Each row is a point on a tangle of strands that fork, close into loops and nearly touch. The rows are in no order.
Points whose rows are less than 90.4 apart are linked; no others are. Some points are linked to none.
ket: [ -7 -45 -37  44  30 -48   6  43  40  36   9   5  24 -13   3   8   7  54
 -24   9   5]
Lagi: [ 13  58  52  13 -21   3   5  -3   8  36  27   2  24 -69 -12 -36 -11   5
  18  11 -33]
gino: [-29   1  12  32  27   0 -32 -50  -6  14  27 -32  24  13 -21   9 -34 -30
  24  -5 -23]
koli: [  7  15  60  -1 -36 -43   1  -8 -21  14  42   5  21 -16 -22  23 -19 -28
 -13  12 -26]
mag: [ 21 -42 -40  16  13 -41  33  21  22  25  -7   2  21  10   4  17  23  76
 -32  16  39]
Tun: [ 13  -6 -79  -7  22  26   7  16  18   8 -39 -17 -25  35   5   8   4  40
 -24 -36  44]
semo: [ -2 -17  15  23 -29 -36 -24  -4   5   5  41   1  27 -37   9 -21 -10   8
  -1  10 -65]
potul: [ 29   7  13  -3 -27  -6   9   7  -7  28  20 -16  14 -10  13 -45 -17  14
  12  16   7]
ris: [-18 -14 -30  16  14  32  -2 -46  39   1 -10  -5  16   5  22 -51   4 -22
  66  -8 -32]
Foziz: [ -7  26  74  -5 -38 -47  -4  15 -40 -75  -2  22  13 -19  22  37  26 -12
 -35  27 -30]
firof: [  6 -23 -79  34  40  40 -32 -16  35  19 -14 -26 -29  17 -42 -24  -3  10
  -8 -47  25]
lataz: [ 13 -33 -39  18  27  46 -19 -51  21  40 -16  18   6  44 -50  -1   5  11
  24 -13  60]
raf: [ 18 -39  -3 -29 -29   7  14   1  -8  42  13 -11  26   5  12 -35  -8  39
   5  27  20]
degu: [  2  30  14  -8 -18  20  -9  -9 -17  11  39  17  -4   6 -29  28  -4  -3
  23  12 -31]
Gidut: [ 26  -2 -79   1  37 -22   9  19  34  -8 -29 -11 -23  19 -20   1  11  54
 -37 -24  33]
teve: [ 48  29  21  33  13  24 -12   8 -13  12  -4 -18  -9   1   2  -2 -15 -43
 -18  -7   9]
Les: [ 39 -10 -54  19  -7  -9   0  35   5  -2 -16 -15   9   8  28 -27 -12  42
  -2  17  11]
neda: [ 37  -9   6 -32 -23 -26  29   4   3 -25   0 -18  -1  29  37  11  13 -19
  -5   1   0]
zizel: [ 48  -6 -38  10   7  52   5 -10  28  16  -7  13 -15  34  -9  10  21   4
  -3  -8   8]
Feki: [-58  11  27  38  13 -26 -28   3 -14  10  -1 -18  21 -37  14 -29 -72 -23
  32 -14 -53]
tigu: [ -6 -35 -15   5  37  69  -3 -12  32  20 -13  -8  11  17 -18   6  18 -18
   6 -51  32]
gaf: [  6 -34 -39  11   0  48  22   3  23  44 -35  -8  12  11  32 -24 -16  10
  13 -31  15]
tupe: [  9  11  33 -14 -73 -39 -13  16 -46 -57  34  37 -10 -31  14   7  60  15
 -43  57   4]
migo: [  5 -10  32 -35 -53 -52   9  -3   2 -24  18  -4   9   7  13   9  -3 -14
  21  17 -10]
sekef: [  7  -9 -13 -11 -23 -13  28  65 -23  -5 -17   9 -17  -8  24  27  -2 -16
 -30   2  31]
tiga: [ 35 -23 -37 -30   4  93  11 -37 -12  29 -36  33 -14  38 -17 -15  23  24
  10 -15  41]
pogu: [-44  37  35  25  14 -13  -9  -8  22 -18 -17  42   5  -3  -1 -28 -33 -15
  43  -3 -63]
Lof: [ 16 -42   5  25  -9 -88 -23  14   8 -69  13  -7   5   0  16  11  34  51
 -26  25   8]
kis: [-17  -9  -4 -28  -3   2   8   5  16   2   6  -6 -14  21  -5 -25 -22 -21
  42 -27  18]
dipub: [ 23 -14 -47   0  23  78   7 -12  17  40 -24  54 -10  21 -28  12  33  25
  -4 -24  35]
tebu: [ -6 -26 -62 -15  29  64  21 -14   8  21 -61 -12   4  43  10  17   6  31
 -14 -48  57]
Saten: [ -8  48  49 -33  19  -2  23  16 -16 -23   3  32 -26  16  -9  44  22 -48
   2  22   6]
vefo: [ 13 -10 -22  14  25 -10 -26  -9 -28  -3  23 -57   8  24   4  21 -20  21
  -2   5  -1]
Buz: [-20  -2 -69  49  23  27 -18 -26  30   8 -15  12  -3  19   7 -17   0  29
  43   3 -18]
ziz: [ -5 -23 -24 -16  31  -9  -2 -19  34   0   7 -14 -17  42 -24  39  18  -2
  -8 -21  16]
fim: [-10 -35 -16  59  57  62  -6 -25  16  44 -22 -14  27  -1   3 -39  -2 -14
  26  -9  16]
Bala: [-29 -28  -5  12 -31 -83 -46  11 -12 -62   0   2  14  -5  11  -6 -21  44
 -12  10 -46]
buga: [ 10  52  49 -37 -20  25  13   2   9  16  30  14  13 -30  -9 -35  13  10
  34  24 -18]
gusud: [-22  54  36 -27   8  36  18 -13 -24   2   5  27 -15  19 -23  33  23 -44
  31  18  35]
kek: [ -2  16  27 -75 -23  40  43  18 -37  28  -4 -11 -10 -17  13  -6  -1 -28
 -22  16  40]
Poz: [-19 -14 -24  33  18  20 -12 -31   8  24   9  14 -13  34 -44  17 -15  -5
  37  -8  31]
Rekat: [ 11 -11  38  53 -20 -58 -40  -8 -31 -20   9   0  29 -16 -10  10 -38 -23
 -21  -1 -48]
guz: [ 14  24  23 -50  -6 -24  -9  -4 -32 -24  34  -1 -45  -3 -17  19   8 -47
 -39  13  -8]
kelet: [  0  26  53  38 -19 -42 -32  -4 -24 -15  26   7  37 -62  -6 -33  -9  17
 -10  20 -68]
vodi: [-38  -6  14 -32 -31 -25  16  15  21  -4  16  16   1  20  11 -15 -16  -1
  38   7 -11]
Kateb: [ 17  31  -2 -15   2  70  23  27 -33  27 -12   8   2  12  15  26  14   8
   0  20  22]
tebuv: [ -8  20  68  -9 -59 -50 -22   7 -62 -92   0  44  -4 -37  12   3  48  10
 -40  44  -3]
tef: [ -1 -36  10  35 -32 -51   0  18 -14  27  19  -1  30 -16  14  13 -12   0
 -20   9   1]
Fadu: [-13  38  98 -12 -38 -47  -9  10 -27 -63 -21   1  22 -53  14   5  -4  -6
 -38   5 -43]
zivul: [-52 -17 -25  54  42  31 -18 -11  37  -9 -35  11   3   6   6  -9 -15 -44
  52 -34 -10]
sar: [ -5  51  41 -61 -44  12  48   3 -40  11   7 -12   6 -23  20   8   6 -19
 -13  30  20]
Kufa: [  3  15  59  33 -21 -68 -21   6 -17 -62 -30  32  22  -4   6 -14 -34   2
  13  13 -55]
gaso: [ 11   9  61  24 -55 -43 -50  -1 -43 -44  20   6  28 -50  -6  11  -3  22
 -32  25 -62]
velip: [  4 -43 -35  18 -20 -50  -9  -5   3  34  32  -8   5   1 -17  11 -14  33
  -9   7   7]
Telod: [ 11 -27 -30 -39  35 -39  13  38  21 -24   5 -34 -31  10   6 -12  26  42
 -25   2  35]
nanuz: [  5   5  39   8 -34 -41  22  63 -31  -4   2  22  12 -24  29  28  16  -6
 -28  22  18]
depa: [  9  17  18 -22 -24  -1  29  37 -17  18   3  11 -13  -5   1  20  -5 -52
 -10 -22   8]
laleg: [-50 -46 -49  41  43  26   4 -12  32  43  -8 -17   9  -1   0   3  -6   6
  -3 -34   4]
Dafup: [ -3  77  39 -23 -27  63  19 -33  -3   2 -20   8   2 -14 -10  -4  12 -48
  39 -21  19]
Sedo: [  6 -22  29  28 -15 -76 -24  16 -16 -53   6  -8  26  -1  34  -9  -1  25
   4  27  -8]
roze: [-25 -19  49 -18 -51 -42   3  34   9 -21  41  23   4 -31  -3 -20  10  23
  -6  13 -28]
tedak: [ -6 -20 -38 -72  -3   2  27  53 -18  -6  25  -8 -40  -6  12  29  26  10
 -56  16  29]
kugus: [  9  28  73   8  35 -13  -1  13  -4 -23   2 -21  20  -5  15  18   3 -18
   9  16 -30]
burod: [ 13 -11 -19   8  52 -13  -6   8 -10  -3  14 -54 -10  14  -1  38   0  24
 -38  -6  26]
dapu: [-21   0 -21  39  17  31   6   3  43   3 -38  30  -2  20  -2   4   1 -19
  36 -32  13]
tek: [-49  17  47  12   8 -44 -38  17 -25   1  24 -10  23 -37  -6 -22 -52  11
  20  10 -42]
fem: [ -1  24 -11 -25  42   1   9  43 -22 -19  11  12 -23  10  13  69  30 -10
 -49  16  -1]
tera: [-27  47  47  17  22  -7 -35 -44 -17  -6   9 -15  11  -6 -39  -2 -46 -34
  24 -12 -46]
votol: [-10   2  -2 -49 -57 -12  -5  33 -34 -15  37  13 -18 -18   3  21   4   8
 -20  41  -5]
Zuna: [-15 -22 -10   8  17 -44 -21  25  13 -29   5 -18 -24   5  -7  -9 -42 -28
  -4 -34 -19]
lefig: [ 18 -30  -7  33 -13 -31   0  24   4   5  -5 -17  21  -6  32 -51 -18  32
  21  30   2]
mon: [ 14  44  13   9   8  24 -25 -10 -15  -4  -8 -24 -31  10 -28  -8 -14 -67
   9 -34  23]
kop: [ 29 -31 -40 -30  19   9  47 -10  14  16 -28  -9 -12  19  16  39  41  26
 -46 -14  27]
Nopel: [-17 -31  18  31 -20 -65 -31  -3   0 -45  -6   8   7  -9   2  16 -49 -24
 -21 -21 -82]
goga: [ 34  60  40 -19 -22 -24  27  28 -31 -20 -14  14 -15 -16  10 -23   2 -26
  -3  17  20]
lotes: [  7  80  40  -5 -26  22  28 -34  24   9 -30  -6  21 -20   1 -36  -2 -22
  50 -20 -13]
gageg: [ 26  10  -2 -53 -21  -1   4  10 -42  -3  34   7 -36  -8   6  11  28 -21
 -53  52   2]
gaku: [ -5 -33 -21 -87  34  34  61   7  -9  27  -8  23 -33  14  13  20  45  20
 -68  23  48]
Fepa: [-27  -8  50  23 -26 -83 -16  10  -5 -43  -9  -5  42 -14  19 -29 -27  17
  24  32 -26]
Zogo: [-34 -17 -17  50  42  14 -35   5   4  35  16   0  -4 -16 -27 -34 -58 -27
  23 -19 -24]
fazi: [ -4  27  29   7 -17  -4  -3 -16  13  -8  -1 -16  13 -23  26 -31 -21 -27
  23 -24 -60]
lapef: [-21   2 -27   9  -4  99 -32 -13  -8  26 -32   5   9  19 -21 -19   3 -17
  27 -26  58]
zuz: [-21  71  12 -30   0  75 -10 -11 -29  -3  -9   6  -7  16 -21  12   4 -26
  43  -8  41]
gir: [-11  55  45  19 -13 -30 -14   2   8 -16 -16  45   6 -47 -12 -34 -30   9
  29   3 -55]
Piga: [ 70  -8 -31 -16  11   0  18   1  -9   6  -3 -19 -35  27   3 -11  24 -14
 -33  -1  33]
kive: [-66 -19 -44  63  16  79 -29 -14  26  18 -22  17  12 -11   0 -11   5 -26
  52 -27   7]
zasad: [  8 -32 -62  36  16  -4  16  14  20  40 -36  -9  15   8  29 -21 -25  33
   6  -2  11]
runa: [ 19  78  60  -9 -12 -41 -26   8 -42 -40   6  19  -5 -53 -27 -16 -18  10
 -11  23 -32]
Tefud: [-31 -17  -3  -4 -13 -29 -34  11   0 -38  15 -28  19  -3  32   3 -27  37
  11   8 -60]
ranuv: [ -4 -17  12  25  41  65 -22 -28  33   9 -10   1  17  25 -34   2  26 -59
  17 -30  51]
sop: [  2  -7 -50 -61  22  15  13  19  14 -20   3 -12 -37  22  -4  -1  22  41
  -5   5  32]
nanu: [ -6 -32  -1 -25 -38 -68  -3  26  -7 -57   1 -10 -21  -3  29  18  20   5
 -40  -9 -15]
des: [-23  -2  25  55   3 -26 -14 -21  23 -27 -33  42   5  -8  -8  -6 -41 -26
  25  -7 -85]
vara: [-20 -11   5  43 -43 -34  -1   4 -16  27  21  13  39 -30   9   7 -23  -1
  13  24 -35]
fep: [ 24 -45   4  11 -31 -76 -11  20 -21 -52  18  -9  -5 -19  12  17  55  22
 -66  21  38]
duve: [ 15  24  78  -2 -11 -32 -15  13 -17 -44   3 -19  21 -51  33  -5  13 -10
 -36   6 -63]
sevi: [ -5  41  64   5  26  17  -5 -16   6 -32 -10  -3   5  21 -11  31   7 -48
  21  -9 -24]
pufu: [ -9 -11  49  -1 -27 -24  16  39  20  17  32   9  13 -40  11 -26  -1 -14
 -11  -9 -12]
Nepi: [ 38   9 -12 -12   0 -15  -6 -20  -8 -19   5  14 -32  43 -27  12  10 -22
  20   5  31]
Zis: [-36  -9  45  20 -25 -50 -17 -26  14  -2  22   9  25 -38  -5 -36 -42 -22
  13   4 -85]
Zup: [ 23   2  10  -6   0   8  10   4  34 -19   4   2  -6  -4  25 -23  12  -2
  19  -5 -47]
kitug: [-10 -12  86  10 -59 -61 -27   2 -34 -89  16  26  22 -42   7 -14  49  20
 -22  20   6]
vobu: [-37 -56 -44  13  45  68  12  -8  55  44 -18  -6   1  10  -3 -10  16  17
  -6 -52  29]
nopi: [-21  21  17  20  -2 -43 -24   7 -13   0  16  23   3  10 -31  -4 -51 -11
  39   8  -3]
tura: [-32  37  18   5  -4  62   5 -32   1  23 -19 -30  39 -12  12 -11 -12 -23
  51 -25   9]
sala: [ 23 -30 -55   7  -8 -24  10   6  -9  48   4 -19  -1  10 -21  30 -11  19
 -31 -14  45]
rilu: [-20 -36 -71  23  17 -66 -13 -12  42  -4   0   1 -21   9  -7 -10 -27  17
   5 -15 -16]
Kiso: [  6 -29 -18 -23 -58 -32  -9  45 -13 -20  27  18 -19 -21   5  11  35  42
 -42  25   8]
Vezo: [-20  10  19  -8  24 -18   8  43   0 -28   2   0 -18   4  14  57  -2 -28
 -23 -19 -17]
bukur: [ 25 -42 -15 -12 -24 -51  14  41  -5 -24  20  18 -16 -21  10  -9  43  16
 -54  15  38]
geze: [  9 -16  21 -13 -29 -74  -9  20 -34 -85 -10  11 -35  -5  34  32  31   2
 -70  13 -12]
nevu: [ 13  -9 -28 -40   6 -22  29  21  -9 -42  -1 -26 -21  14  44  37  56  34
 -61  38  23]
giga: [-33  -5   9  19  -9  11  -2 -41  20   2  -5 -34   5  -9  15 -50 -20 -46
  45 -21 -39]
kurat: [-38  26  34   9  14 -27 -26   6 -23 -32  13  -6  20  -6  13  -8 -29  22
  36  25 -53]
mit: [-14 -11 -43   8  -8   7 -13  26  13  16  22   4   2 -18  10 -21  -9  32
  17   5 -42]
gofa: [-59  21 -14  50  35  23 -47 -46  -1 -18 -10  -1   5  -8 -11 -21 -33 -36
  52  -6 -58]
kod: [ 15  53  20 -20 -12  61  31  21 -36  20 -22  -9  14  -3  39 -18   6   6
  11   7  23]
zile: [ -8  15  23  15 -23 -24  18  56  -2 -25   7  43  18 -20  24  35  -1   9
  -5  13 -11]
pul: [ 20  16 -24   2  -5   3 -26  19 -46  12   6 -41  -8   9   4   0 -31  12
  -5  17  19]
tufes: [ 40  13  -7 -58 -12   9  23   2 -54  17   6  13 -34  10  12  -8  27  -9
 -38  65  48]
puse: [ 33 -24   9 -62  33  52  38   3 -36  38 -20   2   2  24  -3 -16  13  27
 -14  11  60]
Fel: [-15  24  37 -23 -12 -25  21   4 -30 -35  20  12   1  15   5  59   7 -18
  -8  47  -9]
Nir: [ -3  -9  -4   9  -3  49   5 -26   8  -2 -22 -45   7  24  24  13  -1 -56
  19 -34   2]
dusav: [-26 -54 -60  22  22 -54  14   5  55  19  -2 -11   3  -8  -6  18   1  35
 -36 -18  -8]
vusug: [ -1  40  31  48  -1   0   7  -2  15  22   1  20  34 -60   2 -37 -22   6
  27  15 -71]
pum: [ 11 -31 -25 -26 -11 -63  18   4  32 -42   3   2 -29   4  16  26  38  12
 -22   5 -15]
zasi: [-31  27  17  54  28  33 -40 -33  12   5 -11  27  17  -1 -42 -20  -3 -41
  65 -16   7]
mogim: [ 22 -15 -42  -6  -1  20  19 -16  50  -3 -15  12  -9  24  20  -4  31   6
  19  -7 -20]
vuf: [-29  72  70  -9 -15 -27   6  -1 -24   2  -4 -27  21 -53 -16  -6 -42 -21
   1 -19 -20]
Tov: [-32  10  -2  58  12  37  -2 -46   6  38 -13  14  36  -7 -22 -31 -26 -31
  77   2  17]
Feril: [ -7  21  14   7 -10  20  15 -17  -8  30 -12 -44  30  15  17  -4 -24 -30
  23 -13  16]
Kota: [ 18 -58 -35 -51  31  45  28  -4  12  55 -18   9   4  28 -20  -6  12  64
 -23 -22  37]
Rusi: [-27  -8  88  -9 -44 -55  -7  29 -25 -55  35  19  33 -47   3 -18  20  22
 -17  25  -8]
Bogiv: [-18 -33 -15  50  12 -42 -26 -22  13 -22  -9 -12  21  -1  31  10 -40 -17
   3 -16 -64]
Tisa: [ 17  19  -2 -11  17  43   2 -19  -3 -23  -3 -21 -23  31  15  30  23 -43
   0  -5   5]
ginos: [  5 -48 -49   3  48  42  14 -39  32  75 -14  -2  19  19 -27   6   6  59
 -27 -19  32]
volez: [-15  32  14  35  19  25 -32   2   0  20  12 -19   5 -18 -28 -53 -38  -9
  39 -14 -18]
rana: [-19  63  20   7 -31  18  17  22   4  22 -12  42   8 -22  -3  11 -23 -21
  30 -10 -14]
Repi: [ 12 -18 -21   0  -1  64   9   4  17  38  -4   6  21   3  17 -38  -8  21
  36  -1 -10]
Dafu: [ -7 -16 -19  -7 -17   1  30 -10  -3  14  -1 -13  20  24  28  63   3  12
  -3  10   8]
viku: [ 25  16 -11   2 -20  36   9   3  -6  53  -2  21  13 -14 -10 -66 -20   2
  27  -2   3]
fabu: [ -3  77  79 -19   6  -1  16  23 -22 -12  -7 -21  11 -56   3 -13  -9 -23
   1   6 -10]
Dagef: [-23  27  24  30  12  52 -22 -34  14   0  -2   0  18  24 -30  10   9 -55
  46 -23  25]
Sapo: [-18 -36 -49  51  12   8  -7 -20  38  30  -6 -14   5  -8  11  -8 -28 -32
   7 -35 -34]
sot: [ 21 -22 -59   8   0 -25   7  32  26  18  13  16 -12 -18  -2  46  18  40
 -62  -7  -3]
Kepel: [  6 -39 -67  21  17  62 -28 -46  22  29 -41   3 -17  30 -46 -17   6   4
   5 -48  64]
Refip: [ 37 -10 -43  32  33 -34   3   0  19   9   7   4 -13  -1 -19  63  24  26
 -54   1   1]
fumeg: [  0  51  33  26  17  23 -16  -7  15  23   4  22  17 -13 -34 -38 -19  -8
  57   2   9]
vemes: [-43 -13 -49  52  37  12 -22 -34  25 -12  -2  18   1  -1   3 -11 -15   1
  50  11 -62]
zubo: [ 19  74  35  -8  16  40  14  10 -33  26 -14   6   3 -22 -10 -27 -15 -14
  15   2  35]
ziza: [ 12   5 -73  -8  29 -19  14  38  19 -13 -13   6 -44 -11  -8  33  34  51
 -45 -15  16]
kima: [-10 -22 -33  19  -9 -72  -5   2  38 -36 -10   4 -15  11  20  12  -6  27
  -1  -9 -22]
Vop: [  4  61  63 -34 -25 -13   1 -23 -28  11  39   1  -5 -40 -24  12  -8 -24
  -6  24  -3]
Voza: [ 58 -28 -20 -28   4  21  22  31   8  17   8   3 -15 -11  22  15  50  44
 -63  28   0]
betut: [ 11   0  -1  34  41 -10 -15 -22  13  -9  -7   3  -4  32  -7 -21  -7 -19
  40  -5 -20]
karu: [ 12  21  65 -29 -72 -72  -8   9 -49 -43  21 -15   7 -46  -3 -28  -4 -11
 -17  22   2]
goz: [-25   8 -10  18  -2  35 -26 -20  14   9  32  30 -14  13 -51  15 -18  -9
  32  -3 -23]
pafo: [  8 -27 -63  17  28  27  15 -41  14  25 -17 -51  12  23  13  20   0  22
 -13 -14   1]
lusek: [-35 -23 -42  65  54  38 -52 -34  29  30  13   3   0 -10 -40 -19 -15 -23
  30 -19  -1]
Disap: [ 25  28  59 -22  -9 -19  10  -2 -25 -31  23 -32  19 -22  33   6  13 -22
 -10  16 -27]
mup: [ -1 -11 -34 -16 -16 -38  11  18 -22 -13  10 -18 -13  13  15  53   3  35
 -12  13  14]
Gever: [ 11  34 -34  22 -25  -7 -31  17 -27  -9 -10 -19 -18   4  17  12 -29   0
  -1 -10 -17]
risun: [  4  -4  -9   4 -13  19  15  19  13  21   5  -6 -17   6   5  23 -11 -46
 -24 -49  -1]
mido: [  0  -6  -4  50 -13 -17 -22  -6  29   3   2  45  -6 -17  -6  -1 -24 -23
   7 -15 -67]
leki: [-27  39  68  21 -33 -59 -26 -10  -7 -42 -39  33  21 -29 -22 -26 -55   4
  17   6 -69]
Kiz: [ 22 -19  25 -23 -12 -22  27  15 -13 -24  18 -23  -3   1  47  37  52  -6
 -40  30  10]
refu: [-27 -50 -15 -34  31  53  19 -38  25  23 -18 -11  -9  44 -17  20  19  -5
   3 -42  73]
dupig: [-24 -18 -68  13   2  68  -3 -37  43  -2 -42  12 -13  40  -3  25  38   3
  28 -40  28]
Riki: [ -2 -14 -33   9  26  29 -13 -29  -2  22   6 -50  25  30  20  11 -10  15
  20  13  -1]
Bip: [ 34  -2  35 -20 -58 -56 -22   7 -29 -48  32   5 -11 -23  -3   0  23  -9
 -35  34  -2]
govis: [ 10  47  20   1   4  50  -2   0 -22  14 -20 -23   0   3 -22 -48 -13 -47
  29 -24  44]
lenus: [ 27 -26 -43 -48 -18  34  43 -35   3  20 -21   3 -17  38   7  43  25   0
 -31  -5  28]
bis: [ 31 -45 -38  -8  13  -4  47  10  47  30 -31  13   7  17  18   8  20  50
 -23  -7  31]
Nafet: [-24  79  69  -8  -1 -14 -14 -49  -7  -2   3 -22   4 -41 -43 -17 -48 -25
  30 -26 -33]
tudoz: [  0 -39 -47  31  37  19   2 -34  25  59  16   2  13  18 -25  14  13  45
   5  12   5]
gegak: [-14  20 -17  27   6  64 -40   1   8  18   1   0  -6 -24 -19 -55 -18 -37
  35 -15 -10]
Bap: [ 25 -22   3   8  19  -8  18  33  12  16  17   6  -2  -3   9   9  12  15
 -16  13   7]
zor: [  5  -1  42 -44  11  41  23 -13   4  21  21  -2  -2  21 -22 -16  19 -23
  19   3  13]
Rebev: [  8 -48 -29 -51  21  87   6 -26   2  46 -63  45   2  45 -10 -14  19  31
 -10 -47  67]
ziral: [ 12  24  -5 -26  37  36  19  13 -34  -5  -6  -8 -44  10  12  31  23 -40
 -40  14  19]
fute: [-34 -16 -68  14  36  30  17 -39  69  -7 -30 -11  -4  39 -16  38  29  26
   8 -34  32]
vemuf: [ 27  -4  29 -37 -48 -48  30  18 -37  -5  32  26  -8 -10  -3 -16  23 -12
 -21  55  49]
lir: [ 14 -22 -15 -25  13  24   1  -3  20   2  -4 -18 -30  34 -10 -31   2 -29
  22 -25  50]
gol: [-13   6 -17 -22   7  99  11  -5 -23  20 -22  -8   0  31  10  30  13  -6
   1  -6  28]
simug: [-15  15   6  22 -15   4   5  42  15  29  -6  37  15 -12   7  18 -19  -3
  13  -5 -13]
modo: [-12  -1 -34  58  30 -11 -32  -7  -7 -12 -24 -16  -1  27  12  36 -32  -8
   5 -17 -37]
matip: [ 18 -43 -44 -16  -2  11  13 -14 -18  49 -10 -24  17  26  11 -22 -22  62
   7   6  45]
veras: [-49 -16  -9  19  19 -26 -32 -34   1  -8  18 -28   6  15 -12 -27 -46   0
  47  -6 -33]
pela: [ 23 -37 -56  23  22  -6 -10 -14  36  -1  -1 -52  -1   3  12   9   8  21
 -24 -19 -31]
nop: [ 14  21  19   9  11 -31 -36  15 -31 -32  23   8 -14  -5 -19  32  -5   9
 -19  15 -44]
Sufep: [ 45 -27   0 -33  14  22  28  21 -31  20  15  -2  12  -1  20   6  39  49
 -38  51  24]
kibul: [ 25  11  25 -24  -6 -41  34  19 -21   3   1  17 -15  27   0   7  12   0
   7  42  51]
zab: [ -9 -21 -84  36  49  38 -18  -1  39  22 -22   2 -10  17 -16 -27   0  55
   9 -17  16]
Getet: [-36  -9 -82  28   4  47 -22 -46  53 -10 -29  -5 -13  27   3   9   8   0
  44 -30 -12]
Tero: [  7  -5 -40 -51  27  50   5  -8  -7  13  16   9 -33  25 -25  26  29  46
  -9   6  36]
tisuf: [-15   3 -16 -47 -20   0 -12  19 -28 -21  25 -17 -15   7  10  33  -7  12
 -11  10 -20]
matul: [ 39   3 -16  46 -12  -5 -18  -6   5  21  17  38 -18   0 -22 -10 -19  -9
  11   2 -36]
bamo: [ 33  -8  35  -2  12 -50 -17  20  19 -49  12  23 -14  16  -4 -31   5  21
  17  23 -22]
galop: [ 44 -22   4 -26  -8  -8  12   4 -14  16  23  -8  21  30   2  -7  17  52
   9  56  39]
rud: [  7  17  55 -38   5  33  26  29   7  27  37  20   0  -6   1  -8  23   1
  12  32  12]
Dimam: [  3 -14 -36 -60  32  -6  32  20 -21   4   3  -7 -39   1   4  38  49  23
 -79  44  40]
raz: [-51 -47 -27  33  30  84  -4 -21  25  36 -37   7  28  -2   7 -41  -4 -20
  54 -29  28]
taz: [ 19  -3  -3 -48 -19  18  39 -15  -5  13  -4 -11  -2  28  26  31  19  -2
  -4  16  23]
lovu: [-29   1  27   5  17 -20 -16  14  10 -48 -18   0 -22  18 -12 -20 -34 -40
  21 -37 -36]
Kam: [ -8 -20 -25 -12   8  81  28  -8   1  35 -39  -4  22  33  29  18  -5  14
  13 -33  18]
vulet: [  8  31  15  15  43  21 -16 -17  14 -58  -6   8 -24  34  -7  35  27 -34
  18 -16 -13]
bobuv: [ 35  35  11  10   4 -34   9  12 -11 -16   3  24 -14  31 -18   2   0 -12
  27  28  29]
Ril: [ -1  42  42   4  -9  -9  -3  -4   1 -37 -20  -8  -1  -1   9 -29 -34 -48
  17 -42 -26]
luki: [ 11 -49 -26 -61  45  18  37   3  -1  31 -10   9  -9  20 -18  10  30  64
 -55  14  60]
pepo: [  2   8  31 -34 -52 -44  30  23 -43 -30  31  48 -16 -20  19  22  60  -2
 -43  65  27]
pote: [  7 -67 -60 -11  41  55   5 -59  26  68 -46   0  15  28 -24 -14  -1  40
 -22 -56  38]
bada: [-18 -12  -4 -77 -10  34  35  35 -22  16  12  -8 -33   2  18  10  16 -26
 -32   8  24]
Fafe: [-24  59  38  12  -7  33   4 -31   5  24 -26 -30  33 -47   4 -57 -24 -30
  46 -11 -13]
tezed: [ -1 -36 -12  -7  12 -51 -24  39  19 -36  19 -24 -10  -7  10   7  25  60
 -31  18  11]
fibif: [ 24 -22  19 -38  19  64  16 -17  10  22  -3   4 -18  32 -13 -33  24 -34
   9 -16  53]
Dagat: [ 19  12  56 -38  -3   4  27  21  -9 -23  32   6   0 -24  12   0  33  -2
  -3  45  -2]
rezat: [-14  31  56 -31 -64 -47   0  -5 -20  -4  16 -30  20 -53  -5 -20 -34  -9
   1  -1 -15]
kurum: [ 29  25  19  25 -32 -28 -27 -21 -36  16  18 -19  22 -14 -13   3 -34 -26
  -5   3 -22]
nede: [ 14 -36 -60  13  13 -60  -2  -8  46 -21  14 -40 -10  -4 -10   8  22  28
 -53 -21 -20]
suli: [ 16   8 -13 -27  -2  36  -5  -2 -12  23  40  13 -25  17 -32  16  13  19
   0  23  12]
naro: [ 12 -13 -34  34  14 -14   9  20  19  21 -33  18 -16  26   9   4 -13   3
  15 -14  31]
kabas: [ 51  10 -43 -48  12  19  21  10 -38   3 -16   3 -43  15  14 -21  14 -11
 -54  23  52]
Gakos: [-30  16  76  -3 -53 -65  -1  -8   9   5  22   9  36 -50  -2 -24 -34  -4
  17  -3 -46]
notu: [-15 -31 -18  26  10 -21  -3   9  34  17  20 -11 -16   8  -8   2 -31 -29
 -12 -44  -9]
fup: [ 14  48  49 -51 -38 -18   1 -18 -17 -19  18 -13 -25 -15 -28  -5  -8 -48
  -3 -10 -19]

A fork is a point with three links, a tip a point with one. Leave the first point through the second and follow the links. Name the first fork or tip that comes.
gusud, zuz: Tisa
Tero, suli: Buz
Bogiv, Nopel: gageg
Poz, goz: Lof

How many points has the smallest loop of links through each point below? Write none if it is on no loop.
potul: 7
Dafu: 25
dusav: none
Dagef: none
